Points, in no order, along strands that fork, close into loops and pass close to each other.
In the rows, 128 means zero.
Two points are linked if the straight distance between their rows is under 59.6.
K_613: [123 113  74 110 116 141 113 137 175 132 142 191 102 130 107 142 154  60
 112 100 152 161  73 131  64 105 148 125  98 193 135 145 116 109 119 105
 118  75  96 143 148  72 121 138]
K_807: [128 103 190  93 115 103 161 113  72 107 172 111 152  84 123 122 134 205
 134 135  87 135 115 130 197 162 120 102 127 154 157 124 125 138 182 158
 146 183 146 129 121 174 137 123]
K_777: [131 117 106 134 146 123 125 117 139 116 100 102 158 167 152 133 143  94
  97 119 121 124 151 122 108 128 115 142 146 103 116 115 157 113  86 109
 143 107 138 106 111 122 106 152]
K_346: [151 140 116 132 168 113 137 118 127 113 102 135 172 172 152 140 139  84
 100 121 130 121 167 124 108 120 119 140 148  88 112 126 186 116  71  93
 142  80 131 121 124 131  98 154]
K_344: [130 151 107 128 148 127 109 115 144 134 127 195 158 163  95 169 178  73
 127  97 137 137 152 154  82  88 158 121 127 128 127 158 179 139  26 100
 119  82 107 147 124 118 100 159]
K_488: [116 113  78 118 117 126 104 126 165 138 144 182 124 140 105 157 163  55
 113  91 139 158  94 135  69 107 154 125 108 163 136 146 130 114  86 104
 114  80 102 142 134  83 118 140]
K_6: [114 115 142 120 105 136 105 123 121 133 123  87 120 101 157 100  74 153
 136 173 103 109 109 123 144 148 125 133 106 128 132  90  86 111 144 155
 113 184 153 140 118 125 158  86]
K_398: [176 143 106 147 174  97 123 122 117 112  96 127 173 171 168 145 123  78
  98 121 149 117 170 109 112 118 119 133 154  70 101 123 181 105  87  93
 146  61 135 132 146 137  94 134]
K_683: [117 116 173  96 115 101 164 125 104 128 169 129 147  70 108 121 121 185
 149 146  88 149 119 126 187 148 131 109 124 165 158 125 115 144 177 141
 139 185 129 140 132 149 147 132]
K_87: [101 130 124 128 108 171 109 112 194 123 115 136  99  91 127 103  74 151
 149 190 118 108  78 125 154 164 114 150 137 165 133 113  27 114 173 144
  89 160 142 118 107 119 194  75]
K_886: [116 125 149 124 104 137 110 133  83 142 121  67 125 108 174 108  98 183
 148 137 102 116 125 128 149 148 121 125 102  77 121  81 120 132 174 174
 118 177 158 135 121 167 138  82]
K_228: [151 147 161 131 119 142 146 143  60 144 125  32 124 123 154 115 131 179
 151  89 113 105 154 123 171 131 117 121 140  36 112 111 122 145 189 144
 139 146 139 122 134 183 112  96]
K_314: [121 127 104 126 139 123 123 108 150 130 117 152 164 161 121 158 158  72
 106 101 119 137 139 134  85 119 143 137 138 126 136 138 163 123  58 103
 120  93 120 124 113 117 105 156]
K_56: [115 127 102 126 134 123 109 127 149 137 141 210 133 161  85 172 182  73
 130  99 147 148 134 160  77  82 158 112 100 148 136 157 178 137  33 111
 119  91 102 152 127 100 100 157]
K_513: [115 130 114 134 133 118 129 120 137 134 130 177 147 164  95 169 160  89
 121 104 125 140 141 150  83 105 155 130 122 131 144 150 177 138  46 106
 119  96 112 127 112 116 101 165]
K_241: [115  98  92 129 119 122 126 140 157 127 146 189 108 143  97 154 146  71
 117 118 149 157  94 134  65 110 150 123  95 185 155 149 128 113 104 113
 117  87 100 136 134  86 118 144]
K_219: [121 135 156 129 106 142 125 127  65 138 125  58 128 108 174 115 104 205
 154 116 107 116 126 125 156 159 121 117 112  60 125  86 113 138 193 176
 120 162 156 122 119 198 131  77]
K_824: [171 160  81 147 138 123  73 103 162 103  77  56 156 157 191 138  95 116
 122 110 150  76 132 111 133 132 113 127 166  26  81  90  81 109 117 112
 140  74 163  95 122 164 127  83]
K_791: [160 155 189 130 157 105 162 124  26 135 164  98 103 148 111 108 150 124
 107  70 143 117 164 117 193 119  99 122 148  52 106 176 187 145 130 103
 162 136 144 128 145 149 104 138]
K_750: [103 121 143 128 110 128 140 141 158 145 143 137 129  79 106 107  92 164
 159 182 114 148 125 116 157 144 128 124 130 172 147 119  79 131 163 144
 119 177 109 140 138 118 171 124]
K_619: [ 95 112 121 151 118 143 125 144 186 141 130 159 102  94 104 105 109 158
 148 187 141 151 118 115 143 145 117 133 139 197 139 137  69 124 167 149
 111 159 102 123 135  95 181 128]
K_598: [126 105  97 107 125 143 126 138 163 127 151 222  97 139  88 142 166  57
 115 120 170 156  86 156  62  93 149 113  82 200 143 157 149 119  84 112
 116  85  93 153 142  72 111 142]
K_445: [113 106  98 131 119 114 121 115 152 131 128 137 149 154 117 158 145  78
 104 101 117 144 117 129  84 124 149 136 126 149 149 134 133 118  77 109
 121 107 119 119 111 103 113 150]
K_998: [118 104  82 120 116 129 117 136 166 129 145 186 109 139 103 151 153  62
 115 108 146 160  86 132  64 109 150 124  99 183 146 146 121 110 106 108
 117  82 103 138 138  81 121 139]
K_521: [128 128  62 109 114 152 115 138 199 123 125 185  93 121 127 134 141  84
 117 102 146 157  61 124  69 112 142 136 104 216 136 130  91 112 161 113
 124  75 100 132 157  70 134 135]
K_140: [166 151 175 139 149 100 162 133  33 139 157  82 113 143 117 118 147 129
 110  72 142 111 166 118 200 115 103 125 153  38 100 166 175 143 148 104
 160 131 145 132 143 152 100 131]
K_597: [140 132 168 122 118 132 142 132  54 135 131  57 124 120 156 115 132 191
 146  93 111 122 145 128 163 138 110 109 131  78 112 106 137 140 194 153
 138 165 148 123 132 186 113 103]
K_383: [106  97 105 147 114 103 139 138 141 133 139 158 119 146  95 152 123  93
 115 129 131 145 113 133  79 124 153 131 109 172 159 145 128 116 103 120
 118 114 110 126 119  94 124 154]
K_814: [104 119  93 154 118 151 107 126 213 115 108 163  84 106 116 114 118 152
 136 169 148 124  72 127 126 149 121 147 132 212 136 126  36 127 180 154
 108 129 125 105 124  94 186 117]
K_592: [104 120 137 133 110 139 125 135 171 141 133 131 118  86 111 106  86 160
 154 189 120 136 116 115 152 148 127 132 133 174 145 117  62 126 157 145
 111 171 115 134 133 114 178 111]
K_331: [125 135 139 136 113 144 113 146  89 147 108  40 120 123 166 109 113 166
 148 122 112 100 149 125 145 134 119 139 125  51 107  97 123 142 166 159
 130 160 154 121 117 163 124  96]
K_627: [116 108 104 132 127 118 123 110 146 127 116 116 154 158 133 148 143  88
 100 109 112 133 127 124  93 132 136 140 134 138 141 122 139 114  80 113
 129 115 128 111 107 106 114 149]
K_145: [ 77 105 136 129 118 155 142 147 189 150 143 173 104  82 101 110 126 173
 168 191 132 173 123 113 166 145 109 127 133 192 141 128  94 143 182 153
 121 181  89 120 141 107 180 128]
K_218: [113 122 109 131 130 117 127 117 143 135 127 160 152 164 105 167 154  83
 112 103 121 141 136 142  80 115 151 136 126 135 144 143 165 128  58 105
 120  99 115 123 108 113 103 160]
K_302: [115 117 123 135 111 138 109 122 169 122 120 111 104 105 126 105  73 140
 138 181 119 107  92 119 134 150 129 138 125 174 141 109  44 113 142 139
 109 159 137 126 117 108 173  99]
K_518: [145 166 118 126 162 124 113 114 138 126 120 194 164 165  97 167 173  80
 134 101 137 127 172 156  91  81 160 118 134 127 123 160 192 142  14  94
 125  77 108 149 133 122  94 163]
K_939: [126 158 133 137 142 117 128 128 126 121 134 191 134 172  77 174 175 116
 139  99 124 126 156 164  97  76 163 120 121 130 137 164 209 149  22 102
 139  93 108 137 125 118  90 183]
K_697: [105 129 113 134 112 162 109 111 201 117 111 138  90  98 123 109  82 150
 143 182 128 105  71 126 144 160 119 148 138 180 132 116  24 121 173 144
  94 148 140 114 110 111 192  86]
K_482: [118 118 168  98 110 122 147 124 111 129 151 109 150  76 139 108  99 186
 151 163  88 136 118 126 177 152 127 111 111 142 151  92 101 133 169 160
 127 187 130 146 133 150 156 105]
K_749: [110 122 150 119 110 113 147 134 134 145 147 127 139  77 110 110  86 164
 150 165 104 145 127 119 160 142 136 117 125 166 148 118  98 131 160 140
 124 184 115 143 137 120 158 126]
K_833: [125 123 164 118 107 131 132 125  61 126 137  78 133 105 167 118 112 213
 149 121 104 123 123 130 167 161 115 107 109  85 126  84 120 136 195 179
 131 166 153 124 124 198 132  85]
K_563: [138 147  91 135 118 142  81 118 150 113  91  39 135 146 187 131  94 128
 135 128 143  70 130 115 137 140 109 145 157  16  91  97  76 128 126 124
 138 108 175  89  95 174 127  87]
K_967: [144 143 169 127 145 118 159 130  54 145 135  76 115 134 127 103 141 142
 120  80 117 121 160 130 168 120 107 128 139  77  98 141 177 140 160 117
 149 158 147 125 130 146 104 140]
K_656: [131 138  58 109 115 160 113 134 211 117 110 194  87 113 140 127 141 103
 117 112 149 155  54 128  70 114 138 143 104 233 134 122  88 124 178 126
 127  80 106 125 159  68 143 136]
K_108: [139 169 137 131 154 119 134 122 123 115 126 185 146 172  89 166 167 110
 135 103 124 120 163 157 104  84 159 123 131 121 132 163 208 148  17  93
 141  83 108 133 126 126  89 180]
K_213: [160 154 104 137 125 131  99 129 141 110  98  30 144 146 183 130  87 122
 125 137 150  63 152 108 151 135 117 144 167   4  96  96  89 137 119 123
 152 105 156 104 114 171 116  93]
K_769: [129 139  94 121 143 127  99 106 156 137 125 177 167 152 112 160 170  57
 108  88 129 142 140 141  80 109 154 131 135 129 121 151 161 124  51  98
 107  78 111 144 121 110 109 150]
K_917: [ 94 125 151 114 104 169 125 124 188 137 140 136 120  75 127 101  91 174
 170 200 107 138 101 112 170 164 112 136 132 150 151 103  54 130 174 150
  98 177 119 129 120 138 191  82]
K_22: [189 152 110 145 178  90 125 117 100 117  97 143 171 174 162 157 116  70
  99 116 157 113 173 108 111 114 131 131 145  66 102 130 197 108  73  91
 142  51 135 148 157 137  84 130]
K_888: [109  95 102 150 113 108 140 146 148 127 140 167 110 139  94 146 123  96
 118 139 140 150 104 128  75 124 150 128 104 187 162 149 118 111 114 121
 117 109 108 127 123  88 129 153]
K_502: [146 148 201 116 150 121 164 110  36 136 162 104 104 137 109  99 148 136
 112  64 128 134 157 126 167 125 103 116 141  96 115 169 193 145 135 110
 152 160 147 123 135 154 103 141]
K_259: [ 94 102 117 159 124 138 143 151 174 135 129 179 103 100  98 110 117 144
 132 183 150 160 120 121 126 142 119 135 128 213 143 150  93 116 160 144
 114 150  95 123 140  82 168 147]
K_889: [105 113 106 157 119 144 114 138 198 124 119 157  90 106 108 111 114 149
 136 178 147 134  93 119 123 145 121 141 135 212 140 134  50 121 169 151
 112 136 114 114 129  93 182 125]
K_80: [ 91 120 150 115 108 154 140 137 180 141 150 144 122  71 111 108 109 182
 177 193 111 157 116 110 177 152 117 125 132 164 154 106  72 143 177 150
 113 180 104 130 130 134 180 105]
K_902: [108 125 155 111 107 143 134 129 157 138 142 123 134  77 126 102  84 173
 162 191 102 137 113 116 166 152 121 125 124 155 151 100  70 127 163 149
 112 181 121 141 132 134 176  96]
K_381: [116 100  97 151 116 125 136 152 170 114 132 175  96 127 103 127 127 110
 117 156 152 151  96 125  84 135 133 134 113 216 157 148  94 109 146 130
 115 107 105 125 133  85 145 151]
K_184: [144 146 149 134 123 135 139 147  71 147 118  35 122 126 154 114 127 166
 146 100 115  99 160 123 165 127 119 130 139  37 104 111 130 147 175 142
 140 149 142 124 130 166 112 105]
K_604: [126 116  81 126 119 150 122 140 196 107 119 191  89 119 123 126 145 107
 110 136 157 154  67 124  75 130 133 138 111 237 146 140  85 118 171 132
 121  89 107 120 146  79 147 144]
K_712: [119 111  95 115 128 132 111 134 155 136 150 223 109 150  84 156 179  55
 119 106 165 153 104 161  70  80 156 107  82 174 136 151 163 126  52 111
 120  89  92 157 139  78 105 145]
K_798: [ 88 109 130 143 118 149 133 146 187 148 134 163 106  87 103 108 113 164
 158 190 140 159 122 115 150 145 116 132 139 195 140 133  79 129 173 151
 114 170  97 120 141  99 182 128]
K_35: [110 104  93 131 118 113 120 124 151 135 138 160 136 150 103 164 149  73
 113 103 126 150 111 132  73 119 153 130 116 156 153 142 134 117  81 110
 118  96 112 128 117  98 113 147]
K_950: [100 101 126 155 128 137 167 154 153 127 131 212  98 110  89 116 124 129
 119 178 158 162 117 137 104 135 130 132 109 220 152 166 127 108 140 134
 108 130  91 127 136  73 152 164]
K_810: [134 118 173 101 116 115 146 115  63 130 143  89 137 100 144 113 124 188
 131 107  96 134 135 135 167 144 120 107 121 130 127 111 147 135 182 156
 137 189 153 135 134 166 123 120]
K_82: [151 136 207 110 141 122 163 107  32 129 166  99 109 133 111 104 148 149
 114  67 126 139 156 125 164 133  99 105 145 109 127 164 185 141 153 118
 152 170 155 122 134 175 103 133]
K_418: [112 119 141 127 103 138  99 133  97 142 116  68 119 109 173 105  91 166
 142 147 105 109 122 125 140 145 122 132 102  89 120  86 113 123 159 169
 116 177 160 134 115 148 144  85]
K_150: [126 114  74 113 114 143 116 138 184 121 134 186  96 128 115 138 146  72
 115 105 149 161  69 125  65 111 143 130 103 206 141 139 102 111 143 108
 121  76  99 136 151  74 127 138]
K_672: [122 117 173  94 112 116 150 123  98 125 154 109 150  79 140 113 107 193
 147 153  85 137 117 129 183 157 124 108 112 142 148  95 111 135 176 161
 132 184 137 140 129 158 147 109]
K_308: [131 109  96 100 125 151 126 136 170 122 149 223  92 133  95 133 161  58
 110 123 172 154  78 152  57  98 148 116  87 212 143 159 141 116 100 111
 114  82  89 149 145  70 115 142]
K_773: [107 116 110 153 115 136 116 136 188 123 123 141  97 104 107 111  99 146
 136 177 140 130  97 117 125 146 127 136 136 199 143 130  49 117 160 144
 112 143 118 119 129  96 175 124]
K_275: [119 125  86 120 129 127  98 113 160 142 135 179 153 148 107 163 169  55
 110  86 131 149 119 139  79 108 155 132 124 140 129 148 146 123  61 102
 110  80 107 142 122  99 111 146]
K_57: [177 154  90 149 137 112  85 109 153 105  85  49 159 156 185 138  90 113
 114 121 156  76 148 103 138 132 117 128 173  23  89  91  92 117 111 113
 153  77 153 104 131 166 117  93]
K_313: [154 153  82 134 127 134  77 105 160 107  81  51 145 151 191 136  95 123
 127 119 147  72 125 116 136 139 109 136 163  19  83  94  73 117 123 116
 137  89 171  84 102 171 129  84]
K_700: [124 131 154 127 108 139 118 133  75 144 121  61 124 110 170 110 109 190
 150 122 104 116 134 129 151 144 117 123 110  72 116  88 125 136 180 169
 123 172 155 129 125 173 129  89]
K_459: [128 132 106 140 122 136  99 143 128 129  99  39 127 147 172 119 114 136
 133 136 133  84 152 115 136 129 110 143 145  40  94  98 110 138 128 137
 146 130 159 103 106 154 118 112]
K_412: [142 134 163 126 126 131 144 136  61 142 128  55 120 126 148 109 135 170
 140  92 111 120 155 128 164 126 113 119 133  73 105 117 151 139 185 141
 142 164 149 126 133 163 110 114]
K_622: [173 160 125 130 179 109 141 117 108 110 107 160 171 175 147 152 131  80
 106 119 142 115 170 129 110 107 132 132 141  82 113 137 205 120  53  87
 143  64 127 139 143 133  90 150]
K_26: [120 104  99 117 123 128 126 139 152 131 151 217 102 148  85 155 166  62
 119 120 161 156  99 154  65  92 151 111  81 181 149 152 155 122  72 112
 115  89  96 149 136  81 110 147]
K_402: [160 140 113 140 169 105 137 126 121 111 101 124 169 172 159 141 131  87
  99 123 140 118 168 118 115 120 114 138 152  73 106 124 186 113  82  93
 150  76 132 119 133 136  97 149]
K_756: [171 180 142 122 176 113 141 119 109 106 118 182 162 171 112 162 152  98
 125 113 134 106 170 148 117  83 156 121 139 107 123 157 216 141  14  82
 149  68 113 143 144 129  83 168]
K_980: [132 135 116 145 128 128 114 149 114 133 105  38 129 145 163 117 118 135
 132 133 129  87 161 118 144 123 114 147 145  41  94 105 126 141 137 136
 150 134 152 108 114 148 115 123]
K_772: [174 175 134 122 178 116 133 113 114 113 110 181 170 171 123 160 149  85
 121 114 138 111 176 145 105  91 154 123 138 103 120 154 207 132  20  84
 138  66 117 147 144 129  87 158]
K_292: [152 119 210 111 132 122 163 108  31 121 169  99 115 130 118 108 149 164
 118  78 126 141 148 123 166 138  95 102 148 120 136 164 174 138 165 129
 152 177 162 119 128 190 101 130]
K_21: [140 137 123 146 145 112 142 153 101 131 110  57 135 150 150 118 122 125
 119 123 131  96 169 119 154 117 111 143 149  46  91 116 158 144 135 121
 161 128 144 115 121 140 105 145]
K_615: [137 137 154 131 131 127 146 142  71 145 122  57 121 129 144 107 132 153
 132  98 114 113 161 130 159 120 113 130 133  71  97 117 160 141 169 135
 144 162 146 125 127 146 109 131]
K_195: [125 117 170 107 110 124 137 121  62 121 143  84 137 101 160 118 118 211
 143 122  99 129 122 131 173 158 114 105 112 105 130  91 123 135 195 175
 134 174 151 127 126 191 129  95]
K_427: [112 120 163 102 107 132 141 131 137 134 147 118 144  74 131 104  92 179
 158 179  94 138 116 119 176 152 125 118 116 150 152  95  85 131 164 152
 119 182 122 144 132 141 166 101]
K_942: [118 118 155 113 109 128 123 127  93 138 129  87 134  94 161 105  93 176
 142 150  95 123 123 127 156 146 125 121 103 115 130  84 117 126 164 168
 120 187 150 142 128 148 146  93]
K_795: [101  98 121 152 130 151 154 150 173 119 121 213  99 111  99 114 142 125
 111 182 163 162 106 136  99 143 121 139 118 235 152 166 116 115 151 143
 104 121  90 119 134  67 157 158]
K_294: [154 155 198 125 158 113 164 118  27 133 164 103 101 145 108 102 151 128
 103  66 137 124 161 121 180 119 101 120 144  71 111 177 194 144 122 104
 158 141 143 125 142 147 103 139]
K_252: [109 102  97 134 115 115 126 138 148 132 147 184 120 151  93 163 151  73
 118 114 140 153 105 139  70 109 154 125  99 168 156 148 142 119  80 113
 116  94 106 136 123  94 114 152]
K_979: [141 144 146 137 129 129 140 153  77 146 116  41 124 131 150 110 128 154
 139 106 116  98 162 125 164 120 114 133 138  44  95 113 141 147 169 137
 143 149 144 124 128 156 112 119]
K_678: [127 123  74 115 118 158 120 136 205 107 117 199  88 115 136 124 150 106
 110 132 155 158  60 129  72 124 135 143 108 243 141 136  92 121 177 134
 122  85 108 120 153  74 145 145]
K_659: [145 130 103 130 155 122 114 112 147 114  96 118 173 167 159 138 147  84
  97 109 123 127 153 119 102 126 116 141 151 101 111 117 158 104  83 102
 137  88 135 118 118 126 109 146]
K_904: [128 120 164 111 114 123 133 123  71 138 129  75 132 106 155 108 112 180
 135 118  98 125 136 134 158 140 122 115 115 111 119  96 142 132 176 162
 131 187 151 136 130 156 126 111]
K_682: [ 83 113 146 121 111 154 141 143 185 147 149 152 115  75 104 110 120 180
 176 192 118 166 121 112 173 148 114 126 133 175 151 115  82 148 182 152
 117 181  99 125 135 125 178 117]
K_389: [141 148 101 133 119 143  91 128 143 117  96  31 135 144 184 127  94 129
 135 135 142  68 141 112 143 139 114 149 160  10  95  98  84 136 126 126
 141 112 168  96 102 172 122  90]
K_719: [139 154  95 121 152 131  94 102 156 135 117 178 173 151 119 152 168  54
 104  88 128 134 147 140  81 105 155 134 138 124 111 152 161 121  47  95
 106  73 114 150 124 112 106 148]
K_537: [155 162 116 122 168 125 115 107 138 124 108 176 177 164 126 152 156  65
 113 105 135 125 165 139  90 105 148 129 141 113 116 149 185 123  35  88
 117  68 116 146 129 127  99 148]
K_44: [154 146 127 149 148  96 156 151  86 129 120  67 137 151 144 127 119 118
 111 115 138  91 171 118 171 114 115 143 154  34  90 129 166 149 137 110
 167 118 140 123 130 139  98 149]
K_870: [107 108 100 157 119 141 120 140 196 116 114 171  90 112 112 114 126 141
 126 172 153 143  91 120 113 144 122 144 130 222 142 141  61 118 169 150
 113 123 110 112 134  85 172 136]
K_766: [133 130 106 125 151 123 119 109 148 120 107 135 172 165 144 147 153  75
  97 104 121 133 149 128  92 125 129 140 144 115 123 130 163 113  67  98
 128  92 126 120 116 120 105 151]
K_757: [105 113 112 142 121 107 139 124 134 138 132 155 136 158  97 164 139  94
 114 111 119 140 127 141  83 117 155 136 116 145 152 144 159 129  69 113
 120 114 114 123 107 107 109 164]
K_380: [122 118 160 107 109 122 130 124  87 139 134  89 139  92 153 105  98 179
 136 139  93 129 129 131 160 144 128 116 109 125 132  91 125 130 168 163
 126 191 145 142 130 146 140 107]
K_721: [106 102 103 159 123 142 129 149 189 117 118 179  92 112 106 114 130 135
 121 176 158 151  99 120 106 144 120 141 126 228 144 149  81 116 166 146
 114 122 103 116 136  77 166 146]
K_547: [116 141 124 137 134 115 132 126 130 130 133 186 135 170  85 171 166 103
 132 104 125 134 146 158  88  92 160 125 117 132 142 155 193 145  35 105
 126  97 110 131 114 115  98 174]
K_83: [159 153 141 146 149  95 161 148  67 134 133  67 129 145 133 121 130 122
 113  99 134  94 169 119 186 112 116 140 154  31  90 140 168 151 146 108
 165 123 142 129 133 141 100 146]
K_386: [189 168 127 128 184 102 135 114  91 114 104 170 167 177 145 159 127  78
 106 118 151 108 175 128 111  99 142 125 136  80 112 140 213 118  41  88
 140  56 128 150 154 131  81 143]
K_100: [128 115  80 102 121 153 118 135 180 128 143 211  93 124 105 131 155  55
 109 110 164 158  70 141  58  99 146 123  93 208 129 151 130 113 121 103
 117  73  90 145 152  65 121 139]
K_347: [198 162 119 139 182  91 131 115  86 118  99 159 164 178 153 160 117  70
 102 115 159 107 174 118 112 103 143 125 138  71 106 136 210 113  56  89
 140  51 134 155 161 133  77 132]
K_645: [161 155 157 142 150  96 164 142  49 136 145  76 121 143 121 120 139 124
 110  86 136  99 168 119 193 114 112 135 152  32  91 154 171 148 149 105
 160 128 143 130 138 144  98 142]
K_731: [126 105 194  96 116  95 164 111  72 111 182 126 148  81 103 125 141 193
 131 127  91 143 116 128 194 158 120 106 135 165 165 145 131 143 174 148
 148 186 148 130 120 174 134 138]
K_45: [173 175 126 120 182 119 122 108 122 116 107 182 174 168 127 154 146  70
 116 111 141 115 177 144  95  93 154 124 139 109 113 152 197 124  24  87
 126  62 116 154 141 127  90 151]
K_568: [113 118 138 124 109 141 107 120 143 130 123 102 114  98 148 100  69 150
 139 185 108 107  99 119 148 154 123 137 113 144 138  94  61 107 147 148
 108 176 148 140 118 119 169  82]
K_675: [115 116 148 119 106 131 111 127 104 140 125  82 124  99 163 104  86 165
 140 158 100 116 120 126 145 146 124 129 103 114 128  85 108 122 154 166
 118 186 154 141 125 137 149  89]
K_821: [116 124  94 123 132 126 103 128 150 140 145 216 124 156  85 164 186  66
 125  99 156 151 124 160  76  81 156 109  95 157 130 155 173 132  37 112
 118  89  97 157 133  89 103 151]
K_657: [144 150 183 120 148 118 163 120  45 142 149  93 109 136 117  99 143 139
 114  71 120 125 156 130 165 125 107 123 140  88 106 159 189 140 148 110
 150 163 147 123 132 147 103 144]
K_710: [103 115 123 148 115 137 120 138 182 134 127 141 106  96 107 106  94 153
 146 187 132 137 111 115 138 146 124 134 136 193 142 128  57 119 160 145
 111 159 111 126 132 101 180 120]
K_861: [162 149  95 144 133 119  89 120 148 109  91  41 151 156 181 133  94 119
 122 130 153  73 151 106 141 132 113 135 169  19  91  97  96 126 113 117
 155  92 154 101 123 168 116  99]
K_994: [147 118 182 117 119 127 148 124  44 123 147  67 123 123 146 120 141 199
 139  89 115 128 142 128 172 144 104 100 139  94 120 119 142 136 199 152
 148 167 154 120 133 197 108 107]
K_227: [149 155 108 121 164 128 108 101 144 123 108 168 181 161 131 149 160  59
 103 101 128 129 159 135  87 112 142 135 144 117 114 145 174 118  47  92
 115  71 121 144 124 123 103 148]
K_111: [114 106 186  96 117  96 168 122  92 113 186 134 147  71  95 127 140 192
 148 140  89 149 114 123 200 156 125 106 130 170 167 141 118 147 180 142
 148 180 135 132 122 162 143 136]
K_39: [ 96 101 123 155 128 133 160 155 159 134 130 196 102 104  92 114 116 139
 128 181 152 164 121 129 118 140 123 132 122 214 145 160 115 112 152 137
 112 142  92 126 139  75 160 160]
K_631: [111 120 159 105 113 108 156 132 123 139 160 131 146  68 108 117 103 174
 152 156  97 151 124 123 175 143 134 113 124 165 151 119 108 139 170 141
 133 186 120 143 139 135 153 132]
K_519: [104  97 108 156 126 142 142 149 179 117 122 193  94 112 103 114 134 128
 116 177 161 155 103 125 100 141 122 140 121 231 149 156  97 111 161 145
 110 121  97 118 136  74 160 152]
K_16: [102 103 112 148 115 103 140 132 133 137 137 150 127 150  95 156 125  97
 113 119 121 139 121 137  84 123 157 134 114 159 157 141 146 122  86 118
 119 121 116 121 108  99 116 162]
K_152: [109 126  90 146 118 152 108 119 213 112 106 155  83 106 119 116 105 151
 137 168 144 118  62 132 131 150 123 149 136 203 136 118  27 129 179 151
 105 130 132 103 118 102 187 108]
K_878: [111  97 101 151 115 113 142 149 155 121 137 170 103 133  95 136 120 101
 119 147 145 150 103 127  80 128 144 130 108 200 158 149 107 110 129 125
 117 109 106 129 128  86 135 153]
K_664: [151 113 202 108 128 119 157 108  34 115 165  94 123 124 125 113 147 178
 120  86 119 137 143 128 172 145  98 100 147 129 139 150 166 136 178 140
 150 181 160 118 124 193 106 128]
K_726: [126 114 180  95 114 110 152 117  80 120 158 107 148  84 137 117 121 196
 137 133  87 136 121 132 182 153 123 104 119 144 144 106 127 138 178 161
 139 187 142 136 129 167 135 118]
K_555: [153 111 195 113 121 123 154 116  35 113 156  79 122 123 135 116 146 192
 130  90 116 132 142 128 174 147  98  97 145 113 129 135 153 133 193 147
 153 174 158 118 128 199 107 116]
K_533: [141 142 152 135 141 118 156 143  69 143 123  65 121 137 136 106 134 139
 122  96 117 110 164 129 163 118 112 135 140  68  95 128 170 142 154 121
 152 154 145 123 125 138 106 143]
K_986: [122 131 108 137 114 145  88 138 124 130  99  38 119 139 176 120 105 141
 140 139 131  82 138 116 133 136 111 150 138  37  97  99  96 137 133 142
 136 138 170 100  97 156 126  97]
K_783: [118 132 129 139 110 144 102 144  98 145 107  44 116 127 171 111 108 160
 144 132 115  97 142 122 137 134 117 142 121  55 104  95 118 137 154 160
 126 160 161 120 111 156 128  95]
K_577: [118 105  88 140 122 140 126 146 186 107 123 183  92 124 115 124 139 110
 114 150 157 152  83 123  81 133 131 138 115 232 153 143  86 110 162 131
 117  96 106 121 141  82 148 147]
K_361: [126 135 151 130 113 139 123 142  73 146 117  49 123 118 166 110 118 181
 149 111 110 111 145 127 153 137 117 124 120  62 110  95 131 143 181 161
 129 166 151 128 126 170 122  95]
K_273: [138 141 131 143 128 129 127 155  97 140 108  37 127 140 159 113 121 143
 137 123 124  91 164 122 156 120 116 143 143  37  98 108 135 147 152 138
 148 143 147 118 119 152 113 120]
K_857: [154 176 143 127 161 117 139 123 117 108 123 180 151 171  97 166 162 109
 133 106 128 114 167 155 112  81 159 120 138 114 128 164 214 148  12  88
 147  78 110 136 132 130  85 181]
K_808: [ 97 126 139 121 106 172 113 113 192 132 127 137 107  84 127 102  81 163
 160 198 112 121  89 116 163 163 110 145 136 155 141 110  41 121 174 148
  90 169 132 126 113 130 195  74]
K_339: [114 127 118 140 109 146  88 140 114 137 102  40 113 130 174 113 105 151
 141 140 119  88 135 119 133 138 116 149 128  46 103  96 105 136 143 154
 127 151 170 109 101 156 129  92]
K_785: [134 115 176 107 114 120 144 119  56 119 146  85 134 104 153 117 127 205
 138 114 100 129 128 132 171 153 112 103 120 114 128 101 134 136 194 168
 137 180 155 127 129 184 124 107]
K_224: [118 122  78 119 122 126  97 114 166 141 137 174 147 141 109 161 167  54
 106  81 130 151 105 130  77 108 156 132 119 149 131 147 134 116  75 102
 110  81 105 140 128  92 115 139]
K_199: [124 146 105 128 144 126 102 119 146 135 133 205 148 163  87 170 184  71
 131  96 145 142 150 159  81  79 160 115 115 137 124 157 182 139  21 107
 121  85 105 152 126 108  98 162]
K_985: [110 132 100 137 115 160 112 111 207 111 104 142  91 103 121 114  87 147
 140 173 133 103  59 129 136 158 123 150 135 187 129 111  18 124 177 144
  97 139 142 108 108 110 188  90]
K_972: [112 120 139 124 108 145 111 122 161 130 127 113 115  91 132 100  72 150
 144 188 111 116 100 118 149 153 124 135 122 159 141 103  56 115 151 145
 106 172 137 137 122 117 176  87]
K_332: [120 112 105 131 135 123 120 111 146 122 106 110 157 161 143 141 144  90
  98 111 113 131 136 123  98 132 127 141 139 126 130 116 143 113  78 112
 134 114 134 109 107 110 110 151]
K_179: [156 150 122 128 169 116 137 113 125 115 105 151 172 172 143 147 144  79
 102 115 129 123 168 132 101 115 130 138 144  96 116 135 190 118  55  90
 136  76 127 129 126 130  96 155]
K_481: [ 98 124 155 112 107 154 135 131 174 140 146 132 129  74 120 103  92 178
 169 196 104 145 111 111 172 155 118 128 129 154 154 102  64 136 170 149
 110 177 115 134 128 137 181  96]
K_70: [145 138 168 126 116 141 145 133  50 136 131  43 124 124 154 119 130 198
 153  88 112 114 145 125 168 142 114 110 138  53 116 106 125 141 194 154
 139 152 142 119 132 198 112  92]

A piece is all that can be reached along the links. How many separate loops has the piece of each point below (a circle has one, a figure eight two, a Y none), and how many tips (points with one link)?
K_150 => loops 2, tips 1
K_631 => loops 2, tips 1
K_942 => loops 3, tips 2
K_213 => loops 1, tips 0
K_22 => loops 1, tips 0

A fork is a point with three links, a tip a point with one. Leave the first point through the second and follow the links. Name the first fork or tip that comes.
K_70, K_228 => K_979
K_697, K_87 => K_481
K_700, K_886 => K_675
K_275, K_224 => K_998
K_656, K_521 => K_613
K_259, K_39 => K_889
K_772, K_756 => K_218
K_821, K_56 => K_518
K_82, K_292 => K_597
K_380, K_904 => K_700

A tip is a point with one link. Name the tips that can be reached along the links from each point below, in the order of the rows.
K_56 => K_518
K_615 => K_302, K_21
K_145 => K_259

Name the points in between on the shortest way along the links from the first point to the second, in order.
K_459, K_615 => K_980 > K_273 > K_979
K_259, K_721 => K_39 > K_950 > K_795 > K_519
K_418, K_331 => K_886 > K_700 > K_361
K_645, K_502 => K_140 > K_791 > K_294
